A landscape with many valleys, sampled at points; each row gives a point and its height.
From any point a ball takes the steepest step (drop divided by distance) to one of its 4 nearest points. It stops when none of these is lower. Distance is the straight distance between rows; heights are no part of it.
zomu h=405: 114  119  140  72  119  95  156  104
dimum h=333: 159  145  122  158  157  166  125  132
beful h=568: 129  111  127  133  140  125  98  143
duz h=347: 125  119  142  154  150  134  95  152
nidu h=336: 133  130  127  156  127  157  110  123
nali h=320: 132  147  130  155  157  162  104  151
zer h=436: 83  129  170  65  115  72  117  142
nubus h=301: 114  125  162  101  107  100  110  171
givuv h=386: 147  146  77  173  144  190  166  84
Peka h=212: 174  142  109  214  174  169  111  157
siz h=492: 147  147  84  173  135  184  175  69
magim h=558: 117  117  180  60  130  78  91  186
feda h=331: 121  136  132  159  149  151  104  146
siman h=63: 137  110  112  156  124  148  146  76
Kure h=414: 145  115  149  135  137  123  81  158
veb h=326: 137  141  80  176  156  178  161  91
kabu h=592: 102  119  152  65  118  95  113  166
Ker h=69: 132  147  109  131  109  121  148  94
Lozap h=74: 171  126  112  212  166  174  117  149
komel h=168: 102  113  114  95  98  114  166  107
Ture h=520: 132  129  127  121  143  101  108  138
fetu h=106: 122  149  145  108  126  101  84  182
tipan h=289: 175  137  117  204  163  179  107  165
lav h=169: 104  114  118  117  95  109  158  115
vob h=302: 144  134  142  115  135  108  87  157
gonu h=319: 153  135  90  216  168  177  127  139
numop h=450: 125  113  153  80  106  98  138  136
pef h=456: 167  116  112  188  162  177  125  148
venim h=519: 104  120  179  59  129  69  103  167
res h=330: 124  135  133  159  134  154  105  136
Pefip h=869: 126  122  112  137  127  136  104  131
mimu h=634: 159  125  99  171  171  173  137  124
nokod h=344: 143  130  77  176  154  186  152  105
vebi h=303: 124  123  157  95  99  105  123  162
Pumub h=850: 120  128  104  126  128  127  113  131
bure h=507: 147  127  79  205  150  185  141  128
leva h=313: 131  117  159  104  101  102  132  147
Dato h=364: 107  137  160  62  104  92  131  123
vefub h=409: 155  132  71  181  142  197  156  105
sabik h=867: 130  124  115  122  137  114  110  135
Mogok h=429: 101  114  160  59  68  74  141  88
Kefu h=382: 148  133  113  154  159  179  102  172
nuf h=567: 114  106  175  63  133  76  91  184
nifav h=449: 126  139  107  124  120  126  120  120
nudan h=220: 107  109  127  114  107  108  157  122
Fup h=138: 114  137  162  70  105  92  147  108
dovet h=290: 126  132  154  113  113  97  123  155
pir h=626: 100  108  164  84  118  89  99  186
Bir h=123: 123  133  119  130  92  121  166  89
zigov h=348: 171  119  105  196  162  178  123  150
sesi h=421: 76  127  170  64  93  73  120  133
fibes h=327: 139  123  115  138  115  150  119  107
Pepi h=271: 136  141  145  118  127  91  110  149
dat h=247: 142  145  146  115  128  101  99  164
Sop h=390: 123  132  96  176  133  177  164  69
Meze h=305: 146  132  132  115  139  101  102  153
fika h=300: 125  129  95  176  142  169  156  79
fudug h=312: 103  126  159  73  105  79  152  91
fiv h=335: 116  119  158  78  103  106  122  156
buni h=246: 140  132  109  169  162  159  149  98
Vono h=192: 97  117  119  83  110  112  161  96
pupir h=370: 114  123  132  122  114  98  144  129
Resiv h=149: 114  134  119  130  102  118  151  114
miga h=351: 154  144  114  152  160  173  110  155
Zokib h=471: 118  126  141  126  124  96  139  138
pogil h=144: 114  120  116  114  86  121  167  100
gera h=139: 114  135  119  127  96  118  157  106
remuz h=114: 146  137  106  131  118  132  139  91
Dova h=287: 110  142  156  113  123  95  93  192
Medo h=226: 144  123  121  166  143  155  141  96
pomuz h=433: 145  119  132  122  139  110  89  146
dagel h=143: 134  120  111  170  141  157  146  85
Mape h=566: 163  114  96  190  162  177  129  135
fipe h=608: 101  107  172  71  128  86  101  181
dubeb h=96: 136  141  111  134  105  119  162  81
tasop h=385: 85  135  169  62  103  86  126  132
vor h=293: 148  114  102  139  130  138  148  80
mulub h=445: 79  115  166  60  72  72  125  114
kofo h=557: 119  135  121  124  130  102  128  127
vuzup h=328: 124  137  136  159  159  150  96  156
Vil h=556: 98  128  158  62  114  95  117  153
nof h=337: 139  141  119  152  170  168  99  168
Gokil h=513: 123  121  148  71  111  95  139  124
Momiz h=356: 98  122  170  71  84  78  142  99
Vumal h=258: 162  142  94  220  180  171  111  146
Nog h=311: 140  150  127  158  151  166  111  140
kevap h=260: 97  129  145  76  112  85  161  88
Bem h=411: 116  106  135  97  112  100  150  124
nasuv h=295: 136  137  89  170  160  178  153  98
zufi h=361: 126  111  95  164  124  158  154  66
matis h=273: 144  135  134  162  137  158  129  107
teb h=487: 91  124  168  62  129  70  107  161
fuzu h=346: 115  141  115  131  121  111  132  122
mono h=477: 154  120  86  203  158  180  133  134
mudeg h=272: 137  123  92  142  129  128  155  67
Melis h=425: 123  105  148  104  110  101  142  134
kape h=465: 107  131  156  60  105  101  127  147
sab h=549: 99  118  162  62  124  87  109  169
gipeb h=362: 126  138  94  175  144  171  167  80
dap h=297: 141  142  133  162  138  163  114  126
lig h=291: 110  136  158  106  116  97  101  192
bitu h=110: 145  136  105  134  117  124  150  79
nada h=259: 147  131  130  167  151  159  135  102
bibir h=601: 101  116  154  74  113  99  111  175
Kiz h=231: 134  147  150  110  121  103  93  169
giba h=294: 143  121  122  155  126  153  131  97
figu h=537: 166  127  113  172  156  183  107  167
paka h=420: 93  115  158  57  66  72  129  100
vegu h=210: 136  140  103  124  112  131  127  106
reg h=147: 147  128  107  133  115  145  130  96
samam h=304: 95  137  170  68  94  86  141  110
zusi h=498: 164  140  71  179  145  190  176  76
Lili h=578: 163  119  107  169  164  175  130  137

For each start below, name the point where the ball stops.
Vono | Ker
Melis | fetu
nali | siman
kape | fetu
sab | Fup
pomuz | fetu
sabik | fetu
nuf | Fup
dimum | siman
Bem | Ker

For each start below, name every point that the ball comes to, in order.
Pumub | nifav vegu Ker
nokod | nasuv buni dagel siman
fibes | reg remuz Ker
magim | venim teb zer tasop samam Fup
feda | nali Nog dap matis Medo dagel siman
fika | dagel siman
duz | vuzup nali Nog dap matis Medo dagel siman

Two balls start at each pair of points below. Name the first point that both come to, or write -.
fipe / sesi | samam
vefub / nada | dagel
mono / Mape | Lozap
gipeb / givuv | dagel
bure / Lili | Lozap
